Each row is a point on a landscape with many peaks, with its height.
From any point a climber takes the steepest step (rise divided by distance) to one of its 2 nearest points. It stops when none of these is higher. Distance is the straight distance between rows; heights are no part of it.
J_156 (h 231): [163 142 151 176 127  70 119 135  84 118 114 124 190 146 121 127  82 162
 193  99 134 127 167 148 179 118  95  86  88  89 127  87 133 119 151 105
 104 124 182 114 109  84 106  98 106  90 124 152  90 151 139 185 112 114
 156  94 126 110]
J_903 (h 692): [164 128 147 210  89 114 132 160 126  90 147 141 191 100 150 144  89 135
 166  74  99  69 133 136 185 128 129 200 152 148 202 104 108 152 106 134
 141  90 188 107 154 145 113 109 123 128 108  99 121 124  95 107 130  93
 225 113 129 114]
J_676 (h 509): [113 135 150 139 129 131 147 126 104 122 105 174 221 102 106 124 142 144
 167 100 128 100 193  90 158 129 156 154  98 112 143  81 180 136 124 163
 148 140 124 134 135 148 106  88 137 130 130 112  75 135 104 102 151 117
 152  77 148 119]
J_462 (h 446): [139 120 135 194 172 173 188 106 198 151 134 152 126 167 150 114 166 118
 116 122 161 128  70 159 162 121 137 108 181  76 131 146 144 110  82  22
 124 132  89 176 134 150 128 171 163  60  98 127 152  72 162 177  74 117
 154 185 134 111]
J_19 (h 424): [128 109 132 137 160 122 201 102 147 146  78 152 159 104 118 111 194 160
 148 106 130  93 181 131 135 108 167 168  80  78 129 102 180 121 152 152
 154 159  97 149 177 136 124 113 163 112  97 108 119 168 127 108 140 120
 125 111 121 113]
J_290 (h 486): [142 101 156 184  87 115  61 151 107 104 104 142 184 133 122 134  88 117
 135  95  89  76 147  97 161 112 114 164 113 155 168 124  60 154  88 120
  76  64 229 101 165 131 109 101  96 171 117 105 124  94 108 100 114  93
 198  99 125 108]
J_927 (h 269): [106 168  84 126 123 148  90 184 133 158 138 132 120 100 148 121 142 110
  96 117 172 166 104 102  66 130 100 149 108 205 122 157  93 132  79 178
 130 141  73  91 113 117 130 122 149 202 156 102  99 142 130  98 139 143
 136 123  99 151]
J_446 (h 458): [113 104 143 182 135 134 145 107 146 114  87 164 188 102 103 121 192 141
 152  90 117  65 198 134 129 120 156 210  86 100 171  98 160 131 147 172
 156 119 139 137 165 150 111 103 125 141 103  72 118 149 121  77 133 121
 166  99 131 130]
J_473 (h 799): [114 138 122 105 125 125 138 141  95 139 127 131  84 129  85 145 137 117
 131 184 146 139 154 138 120 117 142 110  98 172 119 123 157 144 158 162
 128 163 140 119  81 108 138 125 139 142 156 134 127 171 128 110 160 138
  77 110 143 128]
J_914 (h 72): [109 139 109  90 149 119  70 125 103 138 133 187 167 133 109 122 125 105
 126 198 167 123 173  77 113 127 102 128  92 164 124 139 143 145 135 154
  90 156 155 120 113 139 110  97  77 187 133  91  78 160 111 101 122 117
  95  97 145 129]
J_603 (h 89): [118 120 106 110 135 106 100  93 134 109 117 148 166 132 112  89 139 131
 118 174 115 123 176  76 104 119  89 139  93 138  98 135  82 149 130 151
  53 177 160 125 171 134 111  80  65 189  83 125 104 140 119 112 138 110
  84 102 148 147]
J_114 (h 109): [152 112 116 162 145 122 121 130 112 136 146 118 166 145 197  91 160 153
 120  62 104 131  61 114 149 113 112 147 130 158 149 123  78 103  61  91
  70 147  45 135 159 109 128 125 161 153  78 112 109 162 186 147 119 106
 183 118  68  70]
J_737 (h 331): [125 130 122 132 132 147 154  85 104  97 188 139 128 119 143  85 220 104
 116 188 127  56 162 153 176 204 154 145 157  13 191  87 153 130  95  96
 130 152 142 164 153 169 148 125 104  93 125 106 143 124 112  82 115 106
 121 191 134 106]
J_478 (h 782): [153  77 164 189 105 126 186 116 172 128 135 120 122 134 121 111 162 129
 112 114 135 104 119 180 139 126 139 131 166  60 145 131 122 138 133 100
 124 151 142 153 148 113 123 142 118  79 119 145 137 116 114 149 143 112
 129 154 123 129]
J_646 (h 574): [107 100 150 134 109 141 143 129 159 160  73 132 127 139 111 118 155  91
 108  98  98 121 146 118  99 156 169 177 147 121 129 141 140 157  90 138
 159 120 134 119 141 156 133 158 144 135 131 128 171 106 118 108 143 144
 142 143 142 154]
J_307 (h 98): [122  98 140 127  80  96 100 125 177 141 123 137 135 136 120  95 142 108
  91 156 108 103 155  95  73 129  80 148 122 112 122 146  47 155  99 158
  65 144 182 127 173 138 109  83  70 160 107 127 117 112 104 115 120 126
  92 138 133 147]
J_271 (h 287): [ 50 173 119  63 184 135 145  95 161 103 115 143  76 137 128  97 135 126
 106 148  68 161 122  94 112 140 151  83 103 117  47 123 131 126 150 155
 125 139 106 144 144 158 121 160 127 106 168 172 161 100 123 143  98 181
  77 200 173 160]
J_824 (h 333): [118 157  97 190 145 180 145 150 156 149 170 153  81 122 150 127 205 115
 113 148 159 138  80 117 138 162 110 137 164 109 191 157 145 116  45  87
 147 144  35 141 113 166 146 139 169 124 108  90 103 133 136 111 101 133
 140 170 105  95]
J_149 (h 110): [121 112 159 122  72 130 125 155 190 140 145 138 129 103 121  98 119 105
 107 130 124 108 123 117  73 140  90 127 178 117 160 146  89 155 120 156
 118 122 166 137 157 166 120 113  84 135 145 146 125  84  82 106 120 117
  94 148 144 141]
J_684 (h 541): [111 161  78  58 193  93  77 125  76  93 116 106 107 132 124 206  78 145
 131 206 134 172  95 124 157  92 126  89  83 168 130 144 140 118 185 123
 121 108 143 130 113  99 161 156 148 128 157 108 129 170 160 124 105 133
 117 112 108 116]
J_857 (h 589): [154 152  97  62 160 111 121 109  94 119 183  86 124  99 162 150  50 155
 157  85 143 193 123 126 165  83 114  69 161 212  85 112 138 110 143 113
 163 105  87 110 110 122 118 159 154  92 161 113 133 137 174 185 159 125
 163  92 110 136]
J_798 (h 874): [164 101 150 141 110 119 136 136 113 128  88 111  88 139 101 152 147 132
 112 152 130 103 124 168 125 139 161 139 106 122 138 130 132 139 138 138
 118 139 148 115  86  83 152 130 127 130 134 147 138 160 128 101 135 142
 107 104 125 105]
J_525 (h 712): [173 137  83  82 172  90 129 126  95  89 139  86 108 105 159 160  65 175
 162 133 139 175  61 155 176  96 138  91 145 175 101 124 147 101 184 100
 155 113  86 112 110  95 149 181 170  89 153 125 150 132 178 163 157 147
 132 116 102 119]
J_14 (h 562): [128 114 154 150  99 136 158 108 105 137  97 128 188 107 115 113 139 150
 149  59 100 110 178 121 152 115 165 151 104 105 127 107 139 135 107 125
 130 132 154 118 137 120 128 118 134 118  88 132 132 123 116 127 167 115
 162  96 148 106]
J_150 (h 691): [162 107 133 190 163  79 124 146 125 132  85 110 132 133  97 172 121 168
 171 131 157 115 152 182 174  76 136 127  90 101 110 102 167 126 191 148
 148 105 151 117 104  62 137 134 142  70 138 143 127 156 144 170 128 125
 136  93 115 139]
J_833 (h 396): [130 126 106 131 154 122 188  98 119 130 104 126 146 119 126 100 183 172
 125 104 109 143 151  96 121 117 157 140  84 124  92 108 138 100 122 153
 114 186  85 134 154 113 124 100 156 118 101 146 125 158 143 142 147 150
 108 120 125 107]
J_604 (h 679): [107 120 128 104 108 128 154  94 135 126 112 124 104 122 106  97 133 151
 102 134 105 151 174 105 104 111 137 104  94 133  50 119 103 113 153 156
  89 161 148 110 144 110  86 103 101 125 124 167 154 122  98 163 152 164
  69 115 137 163]
J_569 (h 503): [161 134 144 115 132 111 169 120 135 105 146 129  57 118 103 132 123 145
 136 200 121 113 136 163 168 127 154  70 152  80 124 107 158 129 191 115
 137 137 133 132 106 117 131 159 127  49 152 160 154 136 115 134 144 133
  74 166 144 136]
J_576 (h 606): [166 116 154 166  87 175 166 147 176 156 190  99  76 134 165  92 120 121
  89  74 158 148  80 147  98 118 111 108 223 145 108 152 101 102  94  91
 119 117  75 127 113 100 108 134 134 129 125 137 146  86 149 179 159 115
 153 143 108 137]
J_588 (h 260): [157 121 141 163 164  93 110 120  61 107 141 135 193 137 141 155 161 155
 183 138 139 110 155 162 181 160 108 120  92  53 154  86 142 100 171 109
 110 124 171 132 103  95 127  80 113  97 107 133  87 151 131 162  70 109
 127 132 101  84]
J_460 (h 602): [169 123 143 191 144  75 134 132 125 129 108 111 178 119 145 155 102 172
 192  75 144 100 137 170 161  82 121 152 124 116 119 113 160 132 162 144
 185 107 142 112 155  90 117 132 142  97 116 139 102 143 148 165 147 111
 164  66  96 144]
J_241 (h 35): [100 186  45  59 137 140  50 105 115 113 125 123 119 110 142 143  65 112
 119 175 151 161  78  56  83 116  86  83 115 189  92 194  74 110 103 132
  88 141 119 116 136 131 122 124 102 225 142  99 110 145 142 125 105 132
 118 128 125 156]
J_288 (h 195): [173 126 187 165  56 154 186 155 169 168 139 131  49 167 136 130  88  79
 122 110 129 104  91 178 114 178 117  97 191 110 149 129 108 115  83 109
 106 116 134 136  61  83 139 128 138 100 178 157 162 116 124 149 159 145
 150 148 150 103]
J_434 (h 328): [ 87 130 122 119 168 141 148  96 178 115 160 134  79 135 109 106 156 132
 104 150 111 132 103 117  89 122 110  93 140  82  92 135 136 122 158 138
 149 142 102 146 154 160 129 165 117  86 137 141 130  92 115 131 101 164
  68 183 129 159]
J_371 (h 780): [154  98 126 127 156  97 125 135 130 120  83 106  72 146  82 164 131 164
 133 178 135 128 133 183 145  90 139 112 103 115 100 130 158 131 203 142
 128 112 167 118 114  62 137 146 122  92 134 155 140 168 132 140 117 146
  82 117 116 129]
J_335 (h 697): [136  95 177 161  84 143 177 135 177 151 158 117  86 129 135  90 140 130
  86  84 130 134 130 145  74 118 109 118 183  99  92 134 113 124 126 135
 122 135 126 143 144 113  91 120 126 107 120 152 148  86 110 169 144 139
 113 139 137 144]
J_709 (h 169): [160 129 144 180  79 122 153 141 111 128 177 121 187 149 170 100  78 150
 159  22 109 126 115 156 138  96  79  92 155 118 121 101  91 121 104  73
  89 115 130 117 120  91 118 114 117 124 109 160 103 115 156 188 134 107
 194  96 115 113]
J_92 (h 662): [167 124 127 150 158  89 141 128 147 152 133 105 135 114 141 164 109 145
 165  92 164 128 128 182 135  53 129 154 173 160  93 121 176 118 162 144
 194 104  94 112 137 120 134 164 167  79 123 123 123 110 160 161 157 110
 166  86  99 157]
J_363 (h 270): [129 137 133 136  62 161 106 161 157 173 139  98  86 150 158 103 135 104
  75  76 123 158  91 107  78 135  68 133 147 179 110 147  60 106  70 151
  86 122 108 102 110  97 108  91  98 177 158 153 119 119 138 127 147 136
 148 135 115 143]
J_795 (h 128): [147 135 166  85  66 122 122 157 160 149 139 127  75 127 103 114  62  83
 125 178 142 109 119 117  90 137 103  94 158 142 144 166 120 137 152 142
 136 127 141 130 106 147 114 117  89 131 174 143 126 114  95 102 132 121
  63 134 156 134]
J_834 (h 364): [ 65 153  87  77 197 157  73 111  99 116 176 152 124 138 132 139 177 106
 128 167 118 162  98  81 102 173 111 145 105  93 148 157 146 117 119 139
 141 119 101 148 133 174 175 146 112 146 116  90 119 113 133  74  76 169
 105 197 123 110]
J_537 (h 309): [137 115 144 157 144 142 131 103  92 108 164 163 182 127 132  78 208 125
 129 138  96  88 178 126 197 188 143 139 102  44 176  76 116 112  86 114
  92 152 157 134 139 149 126 103 105 115 108 117 117 117 119 103 120  92
 131 176 112  76]
J_877 (h 700): [159 132 113  57 100 113 106 119  92 109 171  57  87  79 151 121  53 159
 147 119 143 174 137 119 156 102 102  74 149 213  74 103 108 103 175 114
 127 108 127 106 114 102  79 124 118 138 137 115 122 124 154 190 172 127
 110  60 113 157]
J_965 (h 526): [102  96 145 105 105 150 153 128 155 133 111 107  79 144 129 120 147 119
  78 120 107 177 114 138 103 146 166 172 171 156  98 146 126 146 110 129
 154 140  92 134 145 137 127 146 137 131 118 122 179 130 127 134 168 153
 130 134 127 164]
J_629 (h 249): [ 97 151 149  89  50 172 104 167 139 179 112 104  80 178 137 134  91  72
  83 108 126 162 121 114  79 149 100  92 125 169 104 151  82 111  80 143
 101 115 147 115  67  93 117 106 113 161 203 161 146 119 139 118 134 160
 131 130 146 132]
J_104 (h 554): [154  87 189 115  50 116 128 123 122 134  98  92 152 116 135 126  57 127
 126  92 100 119 140 107 108 118 122 113 152 119 121 138  69 140 118  91
 101  89 221 146 160 120 120 111  75 145  97 151 151  76 108 134 139 113
 139 100 164 104]
J_458 (h 590): [134 117 196 116  49 132 146 125 111 142 103  87 131 101  99 111  74 133
 132  82 113 140 202 104 108 105 145  94 112 130  65 120 128 144 141 104
 115 100 217 127 134 110 117  95  77 142  88 165 134  94 113 146 144 120
 118  75 174 138]
J_829 (h 305): [ 81 114 133  68 142 130 110 131 138 105 109 141  47 162  89 140 138 106
  80 215 110 126 108 155  94 159 147 142 110 137 120 156 144 150 172 168
 134 135 144 141 109 115 172 169 124 149 157 130 147 156 117  88 105 166
  67 156 128 146]
J_73 (h 51): [112 164  83  88 124 121  54 131 118 137 137 150 142 129 130 130  57 100
 124 196 170 142 113  52 114 101  64  75 105 208 116 174 114 131 113 130
  94 147 149 120 106 139 109 101  86 202 153  93  68 150 118 121 109 114
 108  90 138 142]
J_836 (h 243): [120 143  87 142 142 125  84 167 102 168 121 146 158 140 155 151 150 127
 129 108 166 120 122 120  97 132 104 171  94 175 150 137 108 127  96 193
 133 122 101 103 123 107 122 110 156 181 150 110  77 171 134  94  94 116
 176  88  84 147]
J_534 (h 475): [142 115 120  76 115 158 164 111 135 100 158  84  71 104 121 117 113 142
 115 135 128 187 111 134 124 118 166 132 178 172 102 128 147 127 171 114
 163 127  82 125 139 154 106 151 141 135 117 110 177 109 127 154 194 139
 106 122 130 166]
J_566 (h 380): [123 135 118 201 153 167 168 141 188 151 151 162  88 156 148 118 212 100
  98 163 157  98  93 146 152 154 124 154 197  72 181 143 151 129  52  46
 140 139  66 170 141 168 121 153 161  86  99  90 138 109 122 130  89 111
 143 185 134 112]
J_439 (h 138): [152 145 141 186 123 121 164 137 112 129 173 132 184 139 189  92 128 151
 153  35 129 131 103 141 158 106 103 135 174 139 157 110 108 113  84  89
 110 134  68 126 144 124 114 129 150 125 101 134 105 129 166 175 138  94
 202 106  92  89]
J_341 (h 297): [113 170  92 127  92 155  91 163 157 158 159 133 124 121 146  98 145 110
 102  96 143 149 131  90  65 121  75 115 137 179  91 145  92 125  92 164
  98 161 105  81 133 126  97  96  98 186 140 156  98 102 134 117 127 129
 110 126 121 166]
J_471 (h 363): [120 110 109 129 139  91 107 136  70 147  17 104 163 130 100 163  92 147
 163 130 136 129 164 129 144  87 162 125  56 132  95 126 143 140 160 126
 144  83 192 122 126  95 134 113 131 135 125 138 130 160 137 136 122 111
 163  73 161 117]
J_852 (h 308): [ 96 150 114  47 162 127 148 110  95 116  68 143 170 123 114 117 114 130
 130 131  81 161 155  78 161 139 215 102  76 124 107  99 173 142 158 130
 134 139 113 139 120 166 151 147 146 115 132 166 157 132 114 122 140 126
 115 136 169 109]
J_131 (h 867): [191  73 188 217 112 111 158 138 160 118 145 110 138 140 144 136 109 132
 140 105 139  76  75 204 164 125 108 159 174  63 162 119  95 132 139  88
 103 118 150 146 130  77 141 128 131  82 112 157 133 120 131 150 132  98
 150 129  94 113]
J_225 (h 295): [115 144  94 149 170 173 146 155 150 162 146 147  87 134 131 163 186  95
 104 137 153 128  94 124 108 159 152 169 133 131 171 141 161 118  72 136
 177 132  46 123 101 145 164 149 203 142 141  83 125 139 138  84 116 147
 151 142 106 116]
J_401 (h 50): [103 149 101  80 122 138  86 132 119 128 146 117 105 124 134 122  76 115
 102 133 126 164  67 101 102 122 111  88 142 182 122 175  96 120 123 127
 133 130 119 128 111 136 146 153 109 174 152 122 124 116 128 135 122 144
 115 130 124 152]
J_657 (h 522): [160 134 140 168 133 165 183 132 187 141 185 139 101 156 171 111 120 132
 143  76 166 145  77 160 150  93 115  83 204 124 119 131 127  96  90  36
 121 124  69 144 101 123 120 165 164  83 117 135 139  91 182 195 120 122
 168 154 127 119]
J_314 (h 221): [141 141 164 132  53 158 133 162 203 185 126 140  73 168 125 135 111  81
  86  92 133 132 113 146  75 159  98  99 183 136 123 158 122 122  93 141
 137  97 129 112  77 132 132 125 131 124 193 166 151  91 109 125 132 148
 143 153 147 148]
J_636 (h 485): [ 88 131  83  59 178 104  71 117  89 127 104 143 146 137 109 170  92 124
 137 187 142 155 124  87 112 104 134 104  95 182 121 154 140 139 165 146
 134 112 143 131 135 146 143 156 129 170 140 112 131 136 130 110  98 120
 114 118 146 147]
J_685 (h 470): [131 131 103 166 194 135 127 116 157 111 214 122 114 119 141 165 139 151
 157 177 168 132  78 157 144 111  85 132 173  93 170 133 170 118 161  95
 173 128  98 159 142 157 150 168 153  74 111 101 101  95 140 143  83 122
 112 160  90 139]
J_124 (h 576): [138 131 144 137 101 110 179 104 137 104 130 127 140 112  91 141 102 136
 150 145 123  91 157 154 168 115 162 112 147  76 130 102 182 140 176 106
 174 139 148 129 122 147 133 155 133  75 120 157 160 123  97 144 157 105
 106 132 163 141]
J_273 (h 286): [162 128 157 175 138 132 130 104  81 114 126 144 161 127 123 121 177 124
 144 135 118  87 159 168 190 184 154 116 100   9 169  70 152 105 143 104
 123 136 179 134 110 124 141 109 113  86 126 135 130 143 120 126 102  91
 135 162 111  83]
J_753 (h 355): [110 105 132 124 131 140 163 105 149 110 137 147 112 126 112  74 188 119
 105 149 110 103 129 134 133 172 138 153 162  60 154 122 131 151  86 126
 119 164 121 150 163 171 152 141 116 117 124 105 162 134 110 102 140 130
 112 181 128 130]
J_162 (h 266): [102 128 105 162 151 156 114 170 143 187 104 152 141 127 115 159 194  95
 114 107 150 100 137 139  95 148 146 181  99 146 162 127 146 128  85 186
 164 113  85 107  95 144 127 121 185 167 156 110 120 135 117  83 107 149
 167 113 116 129]
J_403 (h 521): [181  83 171 145  56 106  92 164 115 129 108  97 153 126 151 111  62 109
 123  88  88  89 113 125 133 126  97 137 138 139 166 146  35 144  78  96
  72  69 208 125 152 101 134  98 103 149 118 131 127 115 132 106 139  80
 170  92 125  96]
J_222 (h 821): [154 133 126 208 147 106  97 140 126  81 162 132 213 132 157 159 103 135
 179  98 137  89 104 143 167 147  94 183 161 112 213  88 126 126 117 126
 166 112 140 127 152 171 109 118 133 106 124 114  97 122 109 118  86  86
 193 134 103 115]
J_920 (h 387): [ 78 142  96 152 204 160 136  99 174 108 199 149  81 124 129 129 197 131
 135 166 134 160  99 132  91 125  91 145 139  82 131 155 163 118 140 124
 164 129  76 162 170 179 167 171 134  95  91 103  99  87 131 125  72 156
  92 190 102 129]
J_455 (h 282): [ 59 134 113  80 188 141  60 131 129 137 108 144  91 176  97 164 138  75
  81 197 140 137 119 133  57 148 128 158  94 136 123 163 139 149 144 162
 146  85 148 143 108 142 164 151 133 170 152 103 117 143 117  69  63 163
 100 146 131 151]
J_760 (h 274): [ 68 194 116  38 183 140 140 119 119 102 126 147 120 132 115 105 128 123
 131 158  66 163 155  86 153 120 192  64  98 145  79  90 171 147 145 139
 130 129  89 140 103 169 138 164 164  87 170 161 167 119 109 128 117 143
  89 171 181 144]
J_280 (h 377): [100 137 114 179 131 134 100 134 174 136 170 161 178 116 106 117 185 122
 140 112 148 101 150 128  90 111  80 129 112  98 132 124 136 131 136 158
 151 149 121 107 144 164 103 106 107 120 124 132  77  97 103 131  97 120
 114 149 121 151]
J_389 (h 618): [150 129 157 174  71 130 137 148  77 121 130 134 190  92 149 128  87 135
 164  40 116 113 157 114 165 126 143 161 142 165 169 118 109 144  83 107
 124 107 175  90 131 129 139  98 136 141  96 114 117 122 136 125 167  97
 210  77 146 100]
J_853 (h 674): [120 131 115 136 142 123 132 107 162 117 141 148 158 105  89 147 138 123
 158 140 147 105 159 148 136 117 135 143 147 112 150 120 180 159 177 134
 183 150 112 135 150 185 130 156 132 101 122 124 135 111  98 118 139 120
  98 139 134 172]
J_227 (h 728): [ 97 142 143  29  84 141 152 131  94 112 106 101  90 110 117 133  85 116
 112 173 129 178 186 111 144 121 196  84  89 210  81 118 134 158 167 132
 114 141 131 145  80 123 102 118 123 150 131 157 161 137 120 109 178 143
  69 115 184 138]
J_324 (h 630): [113 105 159 129  82 137 169 113 160 151 118 109 139 111 113  98 141 122
 105  72 106 131 184 132  86 121 155 147 144 104  78 128 143 149 132 141
 148 122 140 127 168 145 107 118 107 123 100 153 162  82  97 155 176 133
 117 124 162 168]
J_842 (h 151): [173 120 189  89  55 115 149 144 150 121 114 107  47 125 110 141  58  87
 115 174 120 126  82 154 113 158 126 134 202 142 166 163 108 143 153 126
 140 102 136 147 102 102 127 129 114 119 161 157 169 119  99 113 153 132
  74 116 151 110]
J_388 (h 335): [ 99 153 102 156 137 141 116 137 200 146 142 156 135 103 123  86 183 115
  87 103 131 125 138 111  45 111  61 153 123 126  96 146 113 141 119 162
 129 161 100  94 179 170 114 107 101 159 117 132  79  94 109 124 117 131
  92 170 122 178]
J_531 (h 421): [108 127 128 173 113 138 142 133 172 137 123 172 171 103 104  85 196 118
 120  97 131  79 193 127 113 133 125 181 123  98 140 117 123 167 109 171
 159 142 132 121 166 190  99 107 123 142 108 107 113 119  96  96 135 111
 137 145 137 153]
J_891 (h 566): [164 131 121 172 182 109  90 129 101 106 186 124 125 148 129 193 124 138
 180 176 157 112  73 170 173 165 104 136 140  85 178 110 156  92 151 120
 155 110 117 137  92 128 151 133 143  74 114 117 112 133 136 142  89 119
 125 138  92  96]
J_578 (h 607): [163 146  97  86 160  71  93 134  81  95  91  96 128 125 123 194  49 157
 171 165 149 153 100 142 188 125 139 114 109 172 146 114 153 119 186 117
 153 117 143 106 103  90 159 153 151 102 160 127 135 172 159 134 147 125
 133  91 120 110]
J_568 (h 670): [134 124 132 191 155 142  74 123 107 119 161 152 172 144 145 165 175 130
 167 135 146  92 128 161 154 179 115 164 128  83 192 116 150  91 135 130
 161 105 130 127 106 150 121 113 129 116 123 116 107 128 117 109  60 123
 172 152  88  99]
J_21 (h 632): [134 111 163 133  88 116 145 117 104 148  67 110 131 132 104 105 116 149
 117 104 114 118 175 121 119 120 139 103  78 107  65 120 112 137 160 122
 101 129 183 120 122  86 133 116  87 116 114 168 142 129 114 158 146 139
 104 122 164 127]
J_962 (h 199): [155 142 134 172 105  94 104 125 102 127 154 113 183 159 145 110  55 156
 178  86 121 115 122 145 132 117  45  51 127  99 132 104  75 118 128  86
  69 125 158 127 114  82 108 103 105 114 128 172  78 139 143 197  75 117
 171 112 111 125]
J_859 (h 79): [148 112 107 124 137 148 143 119 142  99 167 109 100 105 162  88 157 159
 115 109 133 154  46 112 131 130 122 146 148 167 150 166 106 108  96 113
 119 178  52 134 140 133 131 140 142 155  90  86 137 145 154 139 167 146
 113 152  88 114]
J_992 (h 813): [124 125 114 133 171 107 144 127 169 163 128 151 144 108 108 135 150 143
 161 100 151 123 150 155 105  78 126 146 134 147 106 123 185 123 166 157
 190 140  76 120 155 162 114 139 176 115 130 114 106 109 124 132 139 136
 129 119 125 168]
J_549 (h 319): [ 68 150  96  95 213 157  48 130 101 145 148 169 146 153 129 185 163  88
 131 171 143 130 143 119  91 159 124 168  84 115 141 158 175 115 159 169
 162  76 120 137 104 163 164 133 148 165 150  92 104 126 123  76  47 161
 123 161 123 118]
J_981 (h 689): [ 71 143 131  32 134 143 150 143  74  95  58 109 106 139 131 127 110 101
  93 210 103 177 164 105 143 137 226 110  71 174 114 109 135 148 138 149
  96 168 140 143  98 110 121 137 131 156 159 150 158 165 137 105 141 135
  83 160 175 106]
J_515 (h 791): [139 130 133  65  82 132 137 144  96 111 152  91  95  90 130 139  56 142
 153 143 155 168 165 133 151 100 142  87 127 212 100 118 153 125 160 130
 131 137 135 112  92 116 115 122 127 149 124 129 137 134 118 134 204 131
  97  77 156 147]
J_177 (h 435): [142 118 123 157  88 107  68 138  88 143  71 108 197 126 149 154  75 136
 152  64 118  85 153 108 117  85 123 147 117 161 118 142  86 148 107 116
 112  59 191 104 159 117 114 131  96 173 127 129 122 133 131 117 100  86
 210  56 130 148]
J_303 (h 66): [113 145  81  90 140 160 119 123 111  99 169  89  56 104 161 116 113 139
  99 132 115 173  31 100 115 140 134 109 133 194 113 180  92  93 108 136
 135 167  85 141 103 108 127 144 134 162 135  82 135 141 154 148 145 176
 108 147 109 131]
J_626 (h 332): [ 96 127 151  94 137 126 155 109 134 106 134 158  52 149 105 110 197 114
  89 196 110  97 136 163 114 181 148 160 142  77 136 132 158 150 127 142
 146 153 117 146 129 143 147 168 115 111 153 113 159 152 123  78 125 151
  91 173 137 149]
J_345 (h 93): [138 107  95 147 170 126 135 146 118 152 131 116 149 137 171 127 180 160
 107  95 116 131  85 104 113 108 118 181 114 166 142 139  93 113  82 159
  93 145  62 122 167 114 141 108 176 168  79  95 105 169 174 109 142 131
 169 117  68 113]
J_304 (h 393): [140  75 121 128 125 104  79 106 102 125  26 114 162 144 116 168 102 137
 131 111 106 102 131 128 109 118 158 159  87 122 131 143 102 156 129 114
 126  71 201 120 162 110 142 140 109 160 102 132 151 136 131 108  97 107
 178  71 127 134]
J_630 (h 175): [207 102 188 141  58 119 155 140 147 116  88 103  38 135 132 162  90  90
 103 152 118 106  65 187 149 179 140 139 183  92 163 145 103 135 108  94
 102 104 146 142  86  82 159 119 138  90 138 145 173 136 133 118 179 134
 133 119 135 100]
J_774 (h 733): [102 148 115  88 135 139 176 114 122 103 121 115  59 124 102 115 160 142
  98 168 120 152 159 127 125 132 158 105  99 158  68 117 126 128 165 148
 123 167 113 133 125 108 108 132 134 114 149 145 150 157 117 132 165 171
  49 135 142 132]
J_885 (h 402): [ 84 150  96  51 194 136  70  92  74 115 124 162 187 144 136 139 156 119
 127 175 112 159 131  75 142 173 154 117  85 102 139 123 152 102 129 127
 113 125 131 146 112 156 151 116 104 161 125 115 128 139 136  92  82 134
 117 155 130  88]
J_694 (h 375): [138 103 134 138 120 134 182  96 130 112 116 136 125 122 123  72 191 144
 101 104  97 143 130  98 169 159 159 153 121 102 131 113 115 117  80  95
  98 187 104 134 171 135 129 119 145 111  96 118 152 131 139 134 178 132
 116 155 124  97]
J_25 (h 334): [121 140 112  60 132  94 135 141  78 125  63 115 153 123 104 140  68 158
 135 147 122 169 162 115 164  96 189  80  72 157  94 107 152 140 182 120
 120 113 152 111 104 126 146 133 139 120 131 160 151 148 134 149 142 123
 124 110 163 120]
J_408 (h 440): [108 139  83  84 187 115  95 106  81 146  98 150 205 136 125 160 113 144
 152 132 123 154 123  73 124 135 130 114  80 128 136 119 151 105 130 146
 129 121 123 137 134 137 132 114 148 147 138 120 114 142 136 122  98 141
 141 116 125 122]

Call two points neighbours if one is among the 2 nearest of the other. Go from one point of each pair to the other, from neighbour to neighbour, staying as high as possible. Name the lowest point that can't be avoided.
J_131, J_525: J_534
J_341, J_515: J_455
J_992, J_798: J_460
J_515, J_525: J_857
J_131, J_798: J_852

Where does a climber stop that starts at each point below?
J_455: J_525
J_271: J_222
J_25: J_798
J_241: J_341
J_842: J_341
